Points on a hilly landscape, in no order, each with its height.
A ball rolls from a point to the lowest of its 2 nearest points, and stops where none of them is lower. Distance is the straight distance between rows; heights are no part of it.
Q932 h=341: [ 23   6   9 -12   2   7 -23   1  -6   8  11 -14 -17  22  -1 -15  11  -3
  20  16  -5  -6 -14  -6 -12 -22 -26  -8 -25 -19  -7 -17  -7 -17  -7   3
  21 -16  -2 -15   6 -20  -7   2  -2  -6  -1]
Q822 h=658: [-31   3  12   9   5 -22  14 -10   9  -9   0   7   4   0   8  -6 -31   8
 -13 -17 -10 -13  -5  22   1   4  -8  12   7  18  -3  -3   0  20  12   2
  -6   4  10   1   0  -5  -6 -20   1   8  15]
Q807 h=493: [ -1  18   9 -14  23  10  -3  -5   6   1  -4  21  -9  22 -11   2   4 -19
  11  18  -5 -21   8   7  -4  -1 -36 -34 -10   9  -4  -1 -22  -8  -1  -1
  -4 -10  21  -6  13  -5   6  10  16 -12  -8]
Q756 h=562: [ -3 -19   8  14 -11  -9   4  -2   2   4  -3 -17  -3 -22   3  11   7  14
 -17 -18  -1  22  -2  -9  14  -9  10  -2 -10 -18  -3  -5   8 -20   7  12
  11  23 -25  21  -5  -4  -4   3 -23 -11   1]
Q318 h=611: [-10   2  -3   5   4  -3  18 -20  -6  -8  11 -17  -1   4  -5 -14  -3  -5
  -6 -14   8  -3  -2  15  -2   5  -5  22  14   3  22 -12  16  -1 -25  10
   4  -2 -16  11  -3  13   5 -32   7  29  24]
Q223 h=576: [ -6  -7   0  -9   7  -1   6 -18   1 -14  14 -10  -5  24   4 -17 -17  -5
  21   2 -12 -16 -12 -12  -5  -7 -25  11 -21  13   1 -17   4   7  -8   9
  13 -24  22  -2   1 -18  -9 -31   4  14  17]
Q610 h=230: [-16  11   7  -1  16 -10  14  -5   9   0   4   4   5 -18  -4  -3  -7  -1
 -16 -25  -2   1   5  29   6  -2  12  -1  23  14   7  -3  18  -6  -3  11
 -17  17 -29   3   5   5   2 -22 -10  -3  13]
Q501 h=406: [ 34 -13  -4  -5 -17  12 -10   4  -9   8   3 -33  14 -16  -4   5  12   5
   4  26   1  26  -6  10   1   0  32  -2  -5  -9   1   6  20 -19  -5   5
  21  -3 -17   7   7  -7  -8   1 -28   0 -13]
Q707 h=250: [ 12 -11 -20  -7 -27  -6 -21  20  -5 -23   5  10   1 -14  18 -26  -2   7
  -9   7   6  13  -2 -27  -1  -8   9   6  -6   1  -4   6  -5  -4   4 -12
   8  22   7 -19  -2   1   5  10 -19   8 -13]
Q44 h=459: [  5 -10  -1  12 -14   0   0  -2 -10   0 -10  10 -13   4   4   4  14  -7
 -13  10   8   7   3 -22   3  -8 -19 -16 -18 -19  -4   2 -24 -13   4  -5
  19  13  -2  -2   0   6   6  28  -6  -9 -15]
Q523 h=629: [ -8   5   0   0  -2   0   3  -4  -6   0   8 -13   9  -2  -2  -8 -12  -1
  -1  -7   6  -7   0  32  -6   6  18  24  24  11  17  -1  22  15 -13   2
 -11  -8 -10   2  -3   4   5 -27   8  39  15]
Q873 h=429: [-17  17   6   4  19  -6  16 -18  -4  15  10   6 -16  23  -5  -5   8 -16
  -5   6  15 -14   1  14  -8   3 -28 -16   5  -7  18 -11  -8  -2 -16   1
  10   1  -5   9   9  15  15   1  24  15  -3]
Q379 h=328: [  0  14  15   3  19   6   4  -5   5  20  -2   4  -1  -1 -14  24  18  -5
  12  -7  -1  -8  12  20   5  12   4  -3  17   1   6  -2  13   4  -4  -1
 -22 -14 -14   7   1   6   6   2  20  -6   4]
Q966 h=362: [  1   9  11  -1  21  -1  14 -26   5   9  15 -14 -19   8  -2   1  13  -8
  -8  -8   1 -11  -5  16   4  -3 -26 -17   2  -1  12 -25   8 -15 -11  15
   1   1 -26  11  10   2  13 -17  12   5  15]
Q900 h=509: [ 11 -18  -7   6 -12   2 -17   5  -6  -8   3   8 -33   0  14 -10  20   1
 -20  -6  -5  17 -11 -46   1 -12 -22 -16 -21 -25  -8 -17 -18 -21  -4  -3
  17  26 -12 -20   0   0   9  28  -6 -28  -9]
Q604 h=604: [ -9  15   3 -18  20   3   7 -18   7  -6   7  -2  -5  28  -5 -18 -13 -11
  18  -3 -17 -16  -2   6  -7  -2 -29   0  -4  20   0 -14   7  11 -15   5
  -6 -18  17  -7  14 -13   0 -33  18  19  20]
Q135 h=674: [-17  -9   2   8  -8 -14   6  -4   4 -11   4   5  -4   1  13  -9 -19  14
 -10 -15 -15  -7  -8  -8   5 -11 -12  13 -10  -3 -14  -9   4   9  11  10
   1   9   8  -3   1  -7 -11  -9  -6  -9  11]
Q282 h=426: [ 30  13   2 -10   1  10 -30  15  -3  22  12 -20  -5   8  -1 -10   4   6
  21  20   0  -5 -10  -2 -16 -18   5   3 -20 -15  -8 -10  -1  -5  -1  -6
  12 -22   0 -23   5 -16  -5   9   3  -2  -3]
Q129 h=510: [ -1   4  -3 -25   3  -5 -25  16   6  -4  15  -5  10   9   0 -20 -24  15
  22   6 -14 -10 -14   2 -17 -16   0   3 -14  27 -25  -7  -3  24  14  -8
  -4  -9  29 -22  19 -28 -11 -17  -8  -4   4]
Q504 h=598: [-12  18  -3   5  -2 -16 -14  17  -3   5  -4  36 -18   2  11 -14  -9   8
 -22 -11  12  -9   1  -2  -4   0  -8   5   2  -9  -2   6 -21  16   1 -15
 -12  18  16 -23 -11  20   6  37  27  10 -18]
Q573 h=235: [  4   6  -6   7  15  14  -8  13  -6  21  -5   9  -4  -7  -2  15  20  -5
   3 -10  16   3  14  -7   3  19  22   7  16 -13  15  10  -2  -3 -26 -19
 -16  -4  -8  -8 -15  30   6  27  21   8 -12]
Q302 h=617: [ 21   7 -11   7  -6   7 -12   2 -16  11   8 -14 -14  12  11 -16  10  -7
   5  11  15  -4  -9  -8 -13  -1   7  15  -6 -11  20  -7   2  -1 -21  -4
  19 -13  -3 -12  -8   5   9   6  12  28  -5]
Q601 h=343: [ 25   1 -21 -10  -1  12 -18  12  -6 -18   9  -2   9 -20   4 -13  11 -15
  -4   9  12  25  10  -3  -6   9  32  -3  24   1  16   9  13 -16 -22 -17
  -9   4 -16 -15  -5  17   5  10 -15  15  -8]
Q686 h=583: [ 13 -17  -5   3 -13  -6 -12  14  -1  -7   5 -14   0 -31  15  -9   8  18
 -24 -12   2  35  -9 -21  11  -8  21  -2  -6 -21   7  -9  15 -24  -3   0
  13  31 -28   3  -7   1  -2   8 -34  -9   0]
Q452 h=556: [-22   6  -4   9  11  -3  18  -8   0 -13  -9  20  -2   8   0   2  -2 -12
  -8  -6   9  -9   5  -3  11  11 -14   3   9   1  12   5  -8   9 -12   0
 -13  -2  12   7 -12  23  -1   4  17  15   0]
Q652 h=725: [-33   1   5  23  10 -19  43 -22   8 -10 -13   3   4   9  -7   8 -15  -1
 -20  -7  -3  -6   1  15   9  12 -29  -4   6   3   5   0  -9   8   6  14
   8  12  -5  32   2   4   5  -9   0   4   3]
Q421 h=503: [ 16  -5  -5  -3  14   8   6 -11   0  -2   9 -25  14 -26  -5  11  13 -10
  -6 -12   8  17   1   8   0   9  28  -3  21   2  22  -2  29 -18 -16   2
 -12   3 -40   9  -3  17  -1 -11  -8   4   9]
Q202 h=584: [ 26   0 -19   8  -2   3 -17  -4 -12  13  12 -22 -17  -2  14 -13   9  -6
 -14  -6  19  16 -12 -14 -10   0  11  11   0 -25  21 -14   8 -15 -33  -6
  25   9 -28 -15  -8   6   6  16  -3  15  -1]
Q744 h=554: [ -9  17   6  -1   7 -13  -9  10   8   5   2  26 -11   1   4   3 -11   3
 -18   0  -9 -11   5  15  -4 -13 -16 -23   0  10 -13  -2  -9   3  20  -3
  -6  17   1  -9  13  -7  11  12   7 -27 -10]
Q484 h=706: [  9   2  -8  -9  -5   7   7  -4  -3 -21   0  10  -3  13  -5 -12   5 -33
   7  28   7   5   1 -12  -5  -2 -35 -34 -10  10   2   1 -38 -22  -1   1
  15   3  18  12  17   2   8   6  -9   6 -19]
Q836 h=546: [ 18 -14  -6   6   1  -4 -22   7  -3  -5   8   6 -24 -12  19 -15  18  12
 -15 -12   0  14  -7 -41  -3  -9  -3   5 -14 -21  -2 -14  14 -18  -8  -3
   5  20 -19 -21 -17   2  -2  23  -4 -19   7]
Q529 h=644: [-24   4   3   9  -5 -18  12   2   0   0   3  -2  17   5   5 -13 -32   4
  -5 -11  -4  -8  -1  28  -1   5  11  32  17  10   3   8   2  23  -2  -3
  -4  -1   6   2  -5   4  -2 -18   2  36   6]
Q877 h=54: [ -8   4   7   2  10   4  10   8  -2   7 -13  18  14 -17 -14  20  10  -6
  -9  -6   5   7  20  14  10  15  17 -14  20   3   9  24  -5   0   6  -7
 -20  10  -4  12  -2  25   4  20   3  -5 -20]
Q505 h=465: [ 29  -1   2  -5   1  10   2  -9  -2  11   4 -39  18 -23  -7  15  16   0
  -8   9   7  22   0  25   1   3  33 -11  20  -1  18  -2  29 -17 -13  12
   8   5 -34  10   2  -8  -2 -14 -20  10  -1]
Q615 h=498: [ -8 -22  -8 -10 -15   3  -2   6   6 -33  -3   6  15 -14  15  -5  -6  11
  10  -4  -5   3  -4 -34   6  10  16  22  -2  16 -16   8   9   7   9   4
 -19  -5  24  -1  -9  -7 -27 -17 -20 -15  19]
Q496 h=538: [ -1 -15   0   7   0  -3  19  -6  11 -20  -8 -17   4 -28   7  13   6   1
  -6 -21  -5  13   7 -22  23   1   6   0   6   4   2   0  18 -18   4  16
  -7  15 -23  25 -10   7  -9 -16 -22 -18  18]
Q598 h=689: [-10 -14   8  14  -2   6  28 -10  -1   9 -24  -7   3  16 -15  27   4  -4
  17   6  -2  -4   3  -8  10  15 -16   0 -13  -6  -5   5  -9   9  14   8
  11 -23  12  30  -3  -3   6   1   6  -8   2]
Q599 h=148: [  1   7   2  -5  13  -1   2   5   7  -3   1  10  11 -32  -5   6   0 -11
 -20 -10   0  13  15  19   4   1  19 -19  23  11   7   7   4 -14   4   1
 -16  24 -24   0   8  13   8   5 -12 -11 -10]
Q736 h=779: [ -7  -1   4   3 -15  -1  13   5  -6   7  -8  -3  27  -4 -19  16 -16  10
   3  12  -9   2  15  35   2  10  27   5  11  17  -5  21   1  20  26  -2
   0  -2  10  14   6 -13   2  -6 -10   9 -12]
Q711 h=492: [ 31   7   4 -14  -4  13 -41  21   2  25  10  -4 -14   5  -1   1  18  12
  20   9  -7  -1 -14 -14  -9 -13   7 -11 -17 -17 -24  -9  -1 -11   9 -11
   3 -14  -3 -26  -2 -17  -6  17   6 -32   1]
Q541 h=536: [ 11  -3   4 -11  -3   6 -31  11   6   4   0   6  -8  -5   3  11  13  14
  22   5  -3   1  -3 -23  -6  -9   4  -2 -17  -5 -26  -4   7  -1  15  -1
  -7 -12   5 -13   1 -18  -6   8   7 -32   7]
Q910 h=577: [ -7  25   5  -5   3 -11 -16  16   3   6   0  37 -19   4   4 -11  -5   0
 -24  -1   3  -8   7  11  -7  -3 -12 -28   1  -3  -3   3 -20   2  11 -16
  -5  26   7 -29   7   9  11  28  12 -16 -20]
Q80 h=679: [  5 -10  -7  -5  -7  13  18 -10  -8 -13 -18  -4  12  17 -11   9   9 -27
  26  34   1  -1   6  -7   0   2 -23 -23 -17   1  -2  12 -27  -9  10  10
  17 -18  24  26  13  -6  -5  -5 -12  -3 -16]
Q208 h=515: [  1   8  10   7  -9 -13  -8   7   4  22   2   0  -4  -3  -1   6   2   9
 -20   1  -8   3  -2  23  -3 -14  -2 -25 -16 -11 -16   0  -8 -12  21   4
   8  24 -14  -3  18 -18   9   8 -11 -25 -16]
Q831 h=690: [-17 -20  13  15 -13 -20  -2   2   9   7  11   0  -7  -2  15  -5  -8  41
 -16 -20 -14  -9 -14 -12   4 -14  -7  19 -23 -12 -28 -13   6  13  25   9
   6  14  -2   1   0 -19 -14  -6 -10 -23  20]
Q574 h=615: [  0  -9   5  -6  13   2  13 -24   6 -15  14 -19  -4  25   1 -14  -4 -10
  16  10 -10  -9 -11 -13  -6 -13 -44 -20 -16   7  -1 -18  -6 -13  -4  18
  24 -13   7  10  13 -17  -5 -28 -11  -3   8]
Q759 h=662: [  1   7   0  -6  22   7  -9  -2  17 -16   3  26 -19  -5   9  -6   9  -9
  -4 -11  -5 -11   1 -14   1   1 -18  -7  11  10   8 -10  12  -9 -21   2
 -19   3  -5 -15  -5  15   0   5  18 -10  15]
Q387 h=571: [ 21 -19  -2   6  -1 -15 -15   7   6 -11  19  -8 -21 -28  23 -21  15  12
 -19 -18   0  20 -15 -41   9  -7   5  -3  -1 -24   5 -25  24 -25 -11   1
   9  37 -31 -12 -16   4  -6  12 -25 -12   7]
Q784 h=627: [-26  18   6 -13  30   1   2 -15  22 -12  11  20 -16  19   4 -14 -15  -7
  -7 -18 -18 -20 -11   2  -4  -6 -35  -3   4  21   7 -15  12   8 -17   5
 -22  -8  12 -14   1  -1  -2 -23  22   2  24]
Q590 h=612: [-23  10 -11 -10   7 -13   2  -2   3 -33  11  18  -3   4  11 -34 -25 -11
 -16   0   1 -10  -8   6  -2  -9 -23   5  -2  19   8  -2  -5   4  -8   1
  -5  16  13 -17  -1   9   3 -15   2  19   3]
Q19 h=766: [ -3   1   1   5 -16  -8   2   9 -10  20  -5 -10  16   0  -4  10  -8   1
 -10  12   7  -6   7  31   0  -7  19   1   5   0   1  12  -3  13  11  -1
  16   6  -4   7   4  -9   8   4  -9  13 -26]
Q102 h=398: [ 14   3  -6  12 -11   4  -3   9 -18  26  -8  -1 -12  13   1   7  17 -15
  -9  14  15  12  -2  -8 -10   5  -3 -18  -9 -34  15  10 -29  -8  -8 -19
  32  10  -2   0   1   6  16  42  -6  -2 -31]
Q14 h=352: [ -6  -7  -2  -4   7   9  25 -18   5 -27 -12  -3  25  -6 -12  13  -3 -17
  12   1  -9   9  16   7   7  18   7  -6  21  28   2  15   9  -1   2   8
 -22 -13   7  29   3   0 -13 -26  -8  -7   5]
Q475 h=519: [ -7 -24 -12  -2  -9  -3  10  -2   6 -38 -10  -3   9 -17  15  -4  -2   4
  -5 -14   1   9   4 -24  15   5   4  11  -3  11  -1   4  13  -5   6  10
  -5   6  -1  14 -10   5 -15 -14 -21 -10  17]
Q638 h=557: [ 12   3 -14   4  -2  -7  -8   4 -10   1  16  -7 -12 -16  14 -14   1  -1
 -23 -13  13  15   0   1  -4  -5  11   9   9 -11  21  -8  10 -11 -22  -5
   9  16 -34  -4  -6  18  11   3  -8  24   1]
Q914 h=668: [ -6 -12   2  12  -6  12  30 -14 -14   7 -19 -17  14  17 -14  24   2  -2
  28  18   4  -6   4  -1   7  13   6  15  -2  -1   7   3  -4  10   4   4
  17 -31  13  28  -7  -2   2 -14   6  24   3]
Q651 h=292: [  1  -1   2   8   0  15  -6  15  -1  14 -14  10  -4  -5  -2  26  13   8
   9  -2   9   3   4 -20   7  12  28  19  10 -12   2   9  -2   6  -2 -14
 -20 -17   5  -7 -16  22  -2  28  24  -4   3]
Q735 h=469: [ -2 -10   1 -15 -18  -3 -16  16   2   5   5 -12  26   4  -6  -8 -22  24
  18  14  -7  -4 -12   2 -14 -11  11   0 -21   9 -36  15 -10  21  37  -5
   4  -5  27  -6  20 -31 -11 -22 -21  -9   0]
Q370 h=412: [ -3   3   5  10  -1 -10 -15  18   7  16   4  13 -13 -21   6   6   5  21
 -16 -28   3  -2   2  -9   4  -9  15   6   4 -13 -14   0   2   1   4 -13
 -12  19 -23 -15 -11  11  -3  31  15 -28   5]
Q449 h=539: [-23 -15  -9   8  -3  -5  30  -7   2 -31 -16   7  12  -5   6   1  -5 -10
  -1  -9   4   5   9 -14  22  14  -7  11  10  14  14  16  -5   4   0   7
  -7   4  17  20 -13  17 -12 -10   2   9  13]
Q142 h=264: [  3  12   4  -6  12  12  -1   2   1   3   0   2  15  -1 -18   8   0  -7
  19   8  -3 -10  14  28  -4  13  17  -2  22  18   0   8  10  11  -1  -2
 -26 -11   8   0   6  -1  -4 -16  10   3   1]
Q178 h=314: [ 14  11 -17 -11   8  14  -6   0 -13  -2   5   3   9   0  -2  -9  16 -17
   0  16  24   9   7  10  -8  13  14   2  23   2  23   6   4  -8 -27  -8
 -12  -8   0  -9  -4  23   8   1   9  30  -5]
Q48 h=588: [-12   1 -10  -3   4  -9   6 -12  -3 -17  19  -5  -4  -2  13 -35 -14  -9
 -17  -3   9  -4  -9   9  -9  -5 -12  12   4  10  22 -11  10  -3 -15   9
   4  13 -12  -6  -3  11   2 -24   0  29  13]
Q834 h=610: [  8   0  16  -2   8   4  -1 -10  16  11   6 -22  -4   5  -7  13  -4  15
  27 -10 -23 -10 -11   8  -3  10   8   9   1   7 -11 -15  27  10  10   6
  -6 -21  -2   1   4 -32  -7 -30   8  -6  22]
Q287 h=397: [ -7  -9   8  10   3   3  38 -27  11  -8 -20 -17  25   6 -17  23  -6  -9
   6  -1 -16   5   7  11  13  21 -11 -10  10  16   5   6   5   0  12  24
  -1 -11  -5  35   7 -11 -12 -31 -16 -13   7]
Q955 h=337: [ -5  -3   5   9  -1   1   4  10   7  12  -9   7   3 -13  -4  33   7  15
   6 -18  -2   0   8  -5   8   8  28  22   8  -3 -13  11   8  14  10  -8
 -22 -13  -5   8 -12   9  -6  13  16 -16  17]
Q729 h=578: [ 10   0  11  -5   6   1 -13  -9  13   0   9 -11  -3   8  -4   6   6  13
  17  -1 -23  -5  -8   2   0 -10  -6 -12  -9   5 -18 -14  15  -6   9  10
  -6 -15   1  -2   7 -27  -4 -13  -5 -24  15]
Q317 h=156: [  9   0  -3   8   2   3   3   6  -8  18  -5  -3   4 -10  -8  21  14  -3
 -13  -8  12  11   9   7   3   7  22   4  14 -11  13  10  -1  -9 -13  -9
   3   7 -20   8  -6  16   8  26   1   6 -13]
Q278 h=613: [-14   7 -12  -4  -8  -9  -5  11   6 -22   4  32 -13   0  14 -27 -15   3
 -11  -6   7 -10  -2 -14   1  -8 -14  14   0   5   4   3 -12  15  -9 -12
 -13  15  19 -24 -13  18  -1  10  20  16  -8]
Q487 h=451: [ -5  11  10  19   1 -10 -12  11  -3  34  -2  14 -24  -1   4  10   7  17
 -21 -21   2  -6  -1   0  -5 -14  -3   1 -12 -26  -9  -3  -7   2   4 -10
   8  17 -13 -15  -9   6   7  41  22 -16  -7]
Q971 h=533: [  1   2  -9   1  18  -3   4  -9   0  -4   8  -7  -6 -30   6 -12  12 -13
 -26 -16  13  15  -2   0   1   5   7   2  23   0  25  -9  17 -18 -25  -2
  -8  22 -36   6  -4  25   9  -4  -2  15   7]
Q798 h=329: [  9  10  -3  11 -19  -8 -13  19  -9  34 -11   9  -3  -2   1   2   4   2
 -24   0  11  10   8   8  -7   0  17  -9  -5 -25   1  15 -22  -3   7 -20
  17  20  -6  -3   4   4  16  41  -4  -6 -30]
Q105 h=752: [-13  -3  10  15 -12 -15  20  -7  -9  13  -9 -18   6   5 -11  14 -16   6
  -5   0   0  -2  -3  28   6  -3   4   8  -8 -13   2  -3  -3   7  15   7
  28   4 -10  23   6 -12  10  -5  -3  15  -8]
Q635 h=708: [ -5  -5  15  16 -17 -10 -13   8   1  31  12 -12  -9   9  -3   2 -16  40
   4 -13 -13 -13 -10   6  -7 -14   0  17 -16 -21 -29 -13   5  19  27   1
  11   3  -1  -2   1 -30  -4  -7   5  -9   8]
Q709 h=394: [ 19   6  17  -2   6  13   3  -7   1  27  -8 -14   7  -2 -15  30  20  -4
  17  12  -5   1   9  20   5   9  10 -13   0  -4  -2   0   3 -11   4   3
  -1 -14 -15   9   8 -11   3   5   1 -14  -4]
Q320 h=293: [-11   5  17   6  18  -9  14 -19   9  -1   3  -4 -11  -6   0   6  -2  -3
 -12 -21 -11  -7  -1  10   6   1  -7  -2   8   4   8 -18  14 -10  -3  13
  -7   7 -19   6  -1   0   5 -15  -1 -11  17]
Q862 h=335: [ 24 -11  -5  -6 -21  20  -1   3 -12  -5  -4 -20  19  -4  -8  10  15  -2
  22  30   0  21  -5  -3   6  -2  16  -2  -9   3  -5  13   2 -11   5   9
  17 -20   0  11   0 -10  -4  -1 -24  -6 -11]
Q305 h=634: [ -3  -2  13   5   1   6   8  -6   6  10  -4 -12   2  12  -3  16 -13  12
  21 -14 -14 -13  -5   1   0   9   8  37   1   4  -6  -7  12  24   6  -1
  -4 -29  11  -3  -7 -13  -3 -19  18  14  23]
Q88 h=401: [ 16   5 -19 -13  -9  17 -11  15 -10  -7 -13  13  18   2  -5  -3   5 -14
  16  29  15  10  13  -1  -8  11  21  -8   5   9   1  27 -17   2  -2 -12
  -6  -9  24 -12   0   9   6  24  -3   4 -25]
Q244 h=573: [-33  10   3   2  24  -1  29 -14   5  -8 -14  31   4  20  -8   1  -3 -11
  -5   9   6 -20  11  11  14  26 -22 -15  16   2  14   6 -20  13 -12  -2
 -14   1  25  23  -4  27   1  -1  24  17 -10]
Q50 h=190: [  5   1 -18  -7 -26  -6 -25  23  -9  -2   1  13   3  -6  11 -12 -16  13
  -8   8  11   0  -4 -10 -13  -9  20  15  -7  -3 -15  16  -8  18  12 -16
   4   7  17 -25  -4  -3  -3  12  -5   7 -13]
Q911 h=651: [ -7  -7   0   6  -5   9  25 -14  -5  -4 -13 -17   9  10  -5  12  -6   0
  23  -2  -5  -7  -1   1  10  16   8  37  11   8  11   3  10  20  -3   5
   2 -33  16  13 -11   1  -5 -21   8  25  22]
Q580 h=315: [ -9   7  -7  -7   7  13  17   3   4 -20 -14  10  29 -13  -9  15  -6  -6
   9  -3  -5  -2  13  19   6  17  18   1  33  30   5  21   9  16   4  -1
 -39 -13  11  10   1   9  -6 -13  -6   4   0]
Q718 h=360: [ 13   6 -17 -12  -1  22 -11   7 -16  -8   3  13  12   5  -3 -15  16 -21
   9  29  21   8  13  -5  -9  22  14 -11  22   2  21  16 -17  -6 -21 -15
  -7  -5  18 -15  -2  25  13  12   4  19 -26]
Q636 h=646: [-18  10  -2 -11  23   7  -3 -10  13 -17   2  31 -29  17  12 -13   0 -10
  -2 -14  -8 -15   1 -26   4  -2 -42   1   5  14   7  -8   2   6 -28   1
 -24  -9  24 -16 -11  19  -2   1  35   0  18]
Q344 h=299: [ 14 -17 -23  -4 -21   2  -3  14 -16 -25  -7   3  13 -23   8  -9   2  -8
  -5   9  12  27   8 -19   4   9  25  10  10   2  10  16  -2  -6  -7  -6
  -8  12   3 -11 -10  17  -1  15 -19  15 -13]
Q158 h=463: [ 17   1  16   5  -3   4  -7   4   2  31  -4 -18   5  -4 -13  24  14   3
  -4   9 -11   5  -2  30   1 -10  14 -24  -5 -14 -16  -4   3 -19  13   8
   4   7 -19   5  19 -24   4   5 -11 -23 -17]
Q828 h=431: [ 16  10   4 -22  12  14 -19  -4   7  -6   4   5 -10  19  -7 -12  11 -18
  28  19  -9 -12  -6 -16  -9 -16 -33 -24 -19   5 -13  -8 -14 -12   1   1
   8 -17  13  -9  11 -16  -4   2  -1 -12  -2]
Q526 h=472: [ -3 -17 -11  -7 -20   7   2   5  -3 -25 -12  12  11   4   4  -3  -9  -1
  14   9   0   4   7 -30   0   4  -1  13 -19  13 -14  18 -11   5  12   2
  -1 -11  29   4  -7  -2 -11  -3  -8  -5   3]
Q166 h=738: [-18  -9   3  15   1 -16  33 -17  -5   7   1 -12   6   0  -6   6  -3 -10
 -19  -3  13   0   3  18   9  -2  -6   0   7  -6  11   1  -4  -1   3  12
  22  10 -15  27   3   1   8  -7  -5  20  -5]
Q260 h=376: [-17  -1   3   9  -5 -11  -6  12  10   5   0  19  -9 -14   7  13  -5  25
  -3 -23   2  -5  -1  -9   4  -6   8  20   0  -2 -19   6  -2  23   5  -8
 -22   9   9 -11 -12  12 -11  15  24 -22  14]
Q908 h=709: [-15  -1  16   7   8  -9  25 -16   9   6 -18   5  -6  15 -11  21  -3  -1
  -4  -2 -11 -11   3  10  12   7 -26 -15  -5   0  -7  -5 -11   2  15   7
   7  -3   3  24   5  -8   3  -5   6 -14  -3]
Q576 h=652: [ -8  -6   5  -9   9   1  17 -11   5 -17 -13  -3   8  22 -10   1  -7 -16
  19  18 -11  -4  -2  -1  -2  -3 -35 -23 -22  12 -12   2 -17   1  14  13
  14 -11  27  17  17 -25  -8 -17 -16  -8   0]
Q30 h=257: [  2  -6  -5   6 -34 -12 -21  26 -12  20   1  -2  -2  -9   7  -5  -7  18
 -12   0   9   6  -2  -1 -12 -13  18  13 -16 -18 -10  10 -15  11  16  -8
  13   6  -3  -9   0  -3   7  26  -2   0 -18]
Q738 h=543: [ -2  -5  -3 -23   4   5 -15  -1   8 -14   9  -8   7  19   7 -27 -20  10
  30   4 -10 -13 -17 -26 -10 -16  -9  22 -16  22 -13  -9  10  19  -6  -4
  -3 -26  36 -18  -1 -21 -12 -25  -2  11  16]
Q846 h=727: [  5   1   7  15  -9  -7 -14   8 -12  26  15 -10 -11   9  12  -8  -8  30
   2  -8   2 -17 -12   5 -10 -18   5  24 -15 -24  -4 -14   3  12   6  -1
  17  -8  -5 -15 -10 -10   5   7  13   6   6]
Q110 h=483: [  0  17  12   1  28  10   1 -18   4  17   4  11 -21  21 -14  12  20 -19
   3  10   2 -10   9   5  -1   2 -28 -34  -2  -5   5 -14 -10 -15 -10   2
  -2  -7  -2   2  11   7  10   9  20 -17 -10]
Q999 h=439: [  5   0 -16 -18 -17   9 -12  22  -3 -11 -11  19  19   1  -3  -3  -8  -6
  20  19   5  -1   8  -8  -7   1  13  -2  -8  18 -17  24 -23  16  19 -11
 -13 -12  42 -11   6  -4  -9  12  -3  -5 -14]
Q745 h=415: [ 14  -5   4 -12 -20   6 -15   9  -2  -1   3 -16  21   4  -7  -2 -13   3
  23  26  -7   1  -3  13  -5 -11  14  -3 -13   5 -16   8  -4   4  16   0
  12 -16  11   0   8 -23  -6 -15 -24   4 -10]

Call two points neighbours if one is among the 2 nearest of the other. Go from one point of each pair to the other, from neighbour to neighbour, staying as low as possible. Name the highest point that can't be avoided.
Q142, Q48 => Q278
Q142, Q50 => Q908
Q50, Q932 => Q807
Q877, Q50 => Q487
Q178, Q50 => Q601

For each start below, name the point where the ball stops.
Q135 => Q48
Q278 => Q142
Q244 => Q877
Q686 => Q178
Q452 => Q178
Q370 => Q877
Q202 => Q862
Q836 => Q50
Q110 => Q877
